Points on a hilly landscape, in no order, each with its height.
A ball rolls from a point to the lowest of its 4 nearest points, and stops where none of them is lower. Distance is the straight distance between rows; heights are no part of it.
K441 height 217: [115 140 160 131 140 120 101  93  84  78 152  71 149 167 109 139 116 141
 133 142 105 125]
K412 height 277: [130 176 102 118 138 118 143 108 149 146 141 122 113 148 116 146 157 112
 119 164  94 167]
K226 height 414: [101 135 146 103 136 112 140  90 119  90 134 108 104 194 136 139  89 104
 103 167  95 121]
K463 height 170: [107 142  87 107 105  98 169 151 166 164 103 184  99 108 163 121 151  91
 109 136 174 146]
K103 height 505: [136 111 106 122 110 158 148 183 181 186 104 174 130 109 150 151 116 103
 137 103 131 133]
K362 height 428: [120 142 142 148 125 121  96 128 113 109 156 100 155  98 100 110 152 144
 136 112 120 143]
K442 height 584: [187 119  83 118 139 165 174 156 186 212 122 194 115 116 136 161 180 139
 148 154 139 150]
K597 height 814: [137 161  84 106 123 109 166 109 164 157 122 159 101 138 125 145 171 118
 113 173 126 175]
K950 height 835: [111 167 110 112 131 100 149 108 156 120 122 138  97 170 126 142 136  97
 104 174 113 156]
K88 height 532: [180 117 104 170 155 146 134 135 157 165 134 192 105  93 101 134 213 133
 157 147 114 152]
K289 height 400: [124 144 118 124 152 118 140  81 144 102 130 124 109 197 134 142 120 107
 114 181  93 148]
K939 height 424: [128 120 132 133 110 170 128 194 153 156 100 140 143  97 124 141  87 108
 153  86 128 104]
K864 height 385: [115 159 127 128  99 107 106 122 100 131 142  81 141 103  97 113 121 139
 124  88 137 132]
K808 height 284: [132 137 130  83 114  89 137  90  59  87 110  66 110 167 100  92  59 143
  95 121 166  92]
K989 height 449: [107 141 109 118  97 126 142 162 148 168 117 138 127  98 147 120  91 110
 126  90 135 114]
K15 height 477: [119 135 163 150 136 122  87 117  83  74 166  73 164 117  89 114 134 159
 122 117 146 134]
K311 height 269: [138 114  84 110 116 141 182 177 186 190 105 200 116 106 184 143 127  96
 132 139 160 135]
K108 height 531: [159  99 123 170 146 182 135 187 174 166 106 186 137  85 131 147 154 124
 157 108 101 131]
K51 height 624: [138 106 113 115 104 160 155 199 177 177  76 166 114 110 164 152  89  71
 122 104 152 123]
K322 height 637: [146  63 172  82 150 157  97  74  27  82 153  58 136 182 120 129  89 187
 142 127 173  73]
K302 height 176: [148 154 122 163 159 120 120  99 135 107 146 133 123 150  99 141 180 119
 144 179  91 140]
K144 height 933: [ 95 170 119  97 133  76 156 103 147  99 104 154  83 152 155 141 132  77
  99 168 149 146]
K265 height 259: [109 103 157 131 172 133 115  70 124  97 151 108 130 199 147 147 125 141
 131 161  53 101]
K361 height 204: [113 113 174 153 163 136  96  87  83  59 158  79 156 164 111 124 132 155
 123 158 113 119]
K981 height 515: [181  98  82 114 142 158 191 180 196 196 103 212 120 122 167 167 146 118
 127 167 171 144]
K616 height 450: [144 108 114 137 117 186 138 197 183 168  85 170 127 100 149 161 108 102
 155  99 115 132]
K57 height 466: [104 126 112 117  97 119 165 178 153 176  90 172 106 106 161 108  89  83
 124 102 161 110]
K750 height 384: [103 165 112 101  97  85 135 123 104 145 122  89 118 124 111 107  98 125
 106  96 134 136]
K975 height 248: [112 147 126 113 136 108 131  98 132 109 124 109 111 191 127 142 124 103
 109 167  86 139]
K363 height 444: [127 118 152 162 116 143  88 165 119 126 151 136 172  61 118 106 138 156
 149  83 130 117]
K486 height 208: [133 126 144 177 162 127 101  99 119  71 142 121 143 156 112 113 171 138
 132 183  94 140]
K369 height 281: [105 138 145 112 131 114 130  96  99  93 138  90 120 185 122 137  92 123
 107 151  99 126]
K960 height 766: [150 141  75  97 123 123 174 137 178 196 120 177  99 123 146 151 186 124
 122 154 149 163]
K595 height 941: [ 95 176 114 107 124  83 154  87 132 104 115 134  92 161 138 126 105  91
  90 163 134 144]
K60 height 507: [109 116 120 120  94 125 151 187 144 164  85 156 112  92 156 105  79  90
 131  96 169 103]
K833 height 604: [140 121 166 126 128 123  84 100  38  64 164  58 156 119  90 105 120 163
 130 117 178 111]
K773 height 511: [141 134 112 162 126 127 117 133 158 137 135 149 135  86 108 121 187 135
 150 125 108 153]
K740 height 553: [157 156  84 134 129 138 143 134 161 181 128 174 113 107 111 140 192 125
 141 152 110 157]
K779 height 695: [149 109 117 132 103 177 136 221 155 145  57 143 112 106 155 150  54  84
 143 100 146 116]
K44 height 227: [111 155 139 133 146 119 112  93 112 101 146  78 130 174 108 135 131 129
 124 151  95 140]
K260 height 427: [129 146 148 132 111 109  87 115  71 113 163  74 155  98  81 108 136 164
 137  99 160 121]
K404 height 602: [138 114 137 181 133 122  87 140 143 117 143 163 169  65 115  82 167 152
 136 103 133 141]
K847 height 512: [143  91 154 177 123 143  80 169 138 113 144 178 183  52 129  88 150 158
 139  90 140 123]
K544 height 380: [ 99 153 101 108  93  85 133 132 116 146 112 113 108 104 110  92  88 122
 101  90 172 109]
K383 height 411: [115 131 132 135 103 144 110 155 144 165 132 144 145  87 116 126 121 129
 142  82 120 125]
K318 height 547: [195 116  87 137 150 179 170 169 170 197 131 204 112  97 129 157 188 149
 167 154 126 137]
K647 height 294: [149 105 154  79 130 111 123  85  47  83 131  50 119 177  93 108  59 162
 108 124 161  96]
K281 height 361: [127  87 175  91 147 142 121  68  56  90 147  64 133 189 126 124  72 169
 137 127 130  76]
K257 height 394: [109 168 111 120 114 102 129 109 111 133 133  86 120 141 111 135 121 113
 108 122 119 145]
K414 height 628: [143 105 137 176 141 147  99 161 156 137 132 185 144  74 132 116 169 140
 150 107 114 141]
K959 height 224: [133 120 161 100 142 136 110  94  53  72 151  47 141 177  96 132  93 157
 129 133 151 101]
K982 height 475: [128 137 129 179 130 117  95 126 117 113 153 128 160  79 104 106 175 157
 137 118 123 156]
K670 height 504: [174  95 101 125 121 188 162 201 185 179  77 179 123 105 157 172 130  96
 144 147 131 141]
K999 height 416: [128 119 137 145 106 148 102 168 124 158 123 135 158  83 125 129 112 134
 152  62 130 104]
K787 height 223: [127 128 141 180 165 117  96 104 106  61 151 117 143 147 102 127 158 138
 126 173  92 145]
K798 height 233: [114 155 150 113 126 117 125  99  89  98 147  64 122 154 118 124 108 126
 111 126 105 132]
K788 height 339: [113  62 192 107 164 153 114  74  55  93 157  77 140 188 157 133 110 182
 143 116 111  76]
K551 height 287: [123 156 115  97 113  61 142 103  85 108 103  89  88 133 101  77  71 133
  94 109 186 101]
K895 height 754: [134 136  84  97 114 114 187 149 176 186 104 195  96 102 165 145 170 115
 124 168 176 158]
K890 height 499: [148 100 155 178 119 179 100 199 142 119 122 174 163  67 132 132 113 132
 164  85 123 112]
K464 height 454: [134 129 119 152 129 142 114 158 159 164 134 151 154  78 125 130 147 135
 153 100 105 137]
K330 height 559: [192  99  92 131 135 172 171 180 179 198 109 197 112 111 149 171 164 130
 145 145 126 145]
K631 height 377: [ 90 144  93 110  98 104 152 142 151 169  96 154 106 103 152 112 113  92
 117 110 166 127]
K376 height 280: [112  97 165 106 154 130 119  74  93  88 150  75 134 197 149 132  93 142
 127 134  93  82]
K646 height 383: [120 155 110 110  95 110 123 134 106 158 138  94 125 103 110  95  84 149
 118  76 145 107]
K931 height 241: [124 114 177 125 152 139  96  96  53  57 161  63 155 167 110 127 103 155
 135 138 136 102]
K844 height 235: [123 140 147 113 130 122 111  99  70  84 152  53 132 159 108 132  88 145
 124 121 126 111]
K173 height 161: [133 162 123 145 149 126 121  97 140 122 134 125 128 156 112 142 161 121
 135 184  93 153]
K718 height 319: [110  66 189 115 165 160 112  61  81 104 155  78 148 182 166 137 117 174
 132 115  84  75]
K273 height 707: [165 101 117 124 111 182 150 215 176 147  50 146 103 125 161 175  93  75
 126 129 146 151]
K874 height 289: [117  67 176 143 169 149 108  48 120 101 159 102 140 191 171 131 143 165
 131 132  58  79]
K978 height 591: [130 138  79 111 117 116 171 135 178 179 112 179 111 116 151 139 162 107
 117 144 145 160]
K954 height 365: [102 155 103 113  99  89 145 129 142 161 111 133 112 101 139 109 115 106
 112  98 154 134]
K655 height 527: [129 152  88 122 126 123 142 143 171 179 125 171 105 112 132 140 165 120
 127 125 117 171]
K683 height 405: [105 141  98 111 111 114 152 160 164 182 115 162 114 102 148 120 127 102
 120 108 141 136]
K35 height 525: [164 128 127 179 144 127 108 130 156 141 137 180 135  86 102  97 207 132
 154 136 112 150]
K542 height 431: [108 147 102 122  97 131 138 153 164 168 121 144 132  99 131 124 124 113
 133 101 124 135]
K825 height 395: [123 145 128 148 114 127 112 137 140 148 141 120 143  87 116 122 145 136
 135  96 107 142]
K865 height 267: [123 131 161  83 123 106 131  85  73  86 129  57 116 185 115 116  60 137
 109 134 132  98]
K771 height 187: [132 163 114 142 133 113 121 115 145 128 143 115 134 129 100 128 175 130
 136 130  98 158]
K725 height 744: [ 99 145 135 102 145  95 157  93 153  89 116 155  90 181 156 139 118  95
 102 192 113 144]
K971 height 381: [103 157 113 121 108 111 124 130 139 149 123 109 136  99 115 116 123 124
 120  88 126 137]
K9 height 243: [108 120 152 126 150 140 125  83 113  90 152  89 135 193 137 138 115 121
 130 148  77 116]
K321 height 286: [132 146 131  94 112  92 122  92  67  97 125  52 112 154  90 112  74 145
 105 118 163 103]
K218 height 566: [181  89  97 109 138 180 186 198 193 165  86 195 105 116 172 184 133 102
 126 165 155 143]
K759 height 310: [103 105 165  91 147 124 131  67 134 103 137 123 118 202 177 140 102 124
 115 156  69  97]
K992 height 302: [ 97 161  90 118 106  94 159 131 148 153 110 161 102 115 147 121 138  98
 112 126 154 151]
K920 height 447: [121 146 105 142 118 131 132 156 161 170 132 150 134  99 127 127 146 121
 137 110 115 148]
K824 height 215: [130 121 140 159 164 138 115  84 120  77 144 122 124 181 110 143 156 129
 136 177  70 123]
K157 height 495: [134 126 156 163 109 118  73 131  84  96 168 102 173  72  99  86 147 169
 137 100 172 134]
K581 height 374: [123  59 198 111 165 157  99  69  48  76 149  80 142 173 154 133 105 184
 134 118 138  80]
K728 height 484: [111 158  85 110 116  83 169 119 173 146 105 175  91 126 157 133 162 102
 103 169 176 158]
K462 height 303: [ 91 162 119 105 126  62 145 111 108  78  98 116  80 138 125 100  97  92
  95 135 176 106]
K842 height 221: [117 103 170 171 161 145  99  92  97  57 155  97 151 183 132 131 137 157
 125 162  92 107]
K327 height 506: [124 124 145 159 115 112  93 137 114 106 144 132 169  72 108  88 161 161
 119  99 136 137]
K574 height 437: [143 102 139 150 116 165 124 184 168 156 108 159 153  92 136 148 124 108
 158  86 106 120]
K191 height 474: [142  95 152 169 107 148  81 174 129 110 138 164 180  60 134 101 131 147
 148  90 137 115]
K110 height 502: [126 129 159 143 122 111  80 131  50  81 168  78 164  95  83 106 139 167
 127 107 173 140]

For each start below, name the point where the ball stops.
K960: K463
K581: K361
K383: K463
K327: K463
K788: K361
K551: K361
K404: K463

Call two points neighbours if one is among the 4 nearest of the other. Go from one point of each pair to the other, from neighbour to neighbour, staying as low as possible. Name the highest point that can't be avoided.
K463 / K361: K544
K959 / K361: K844
K311 / K975: K103
K173 / K975: K369
K361 / K173: K842

Two balls start at each pair of points below. Name the first point that both come to, or write -.
K191 / K110: K971
K157 / K847: K971
K462 / K226: K441
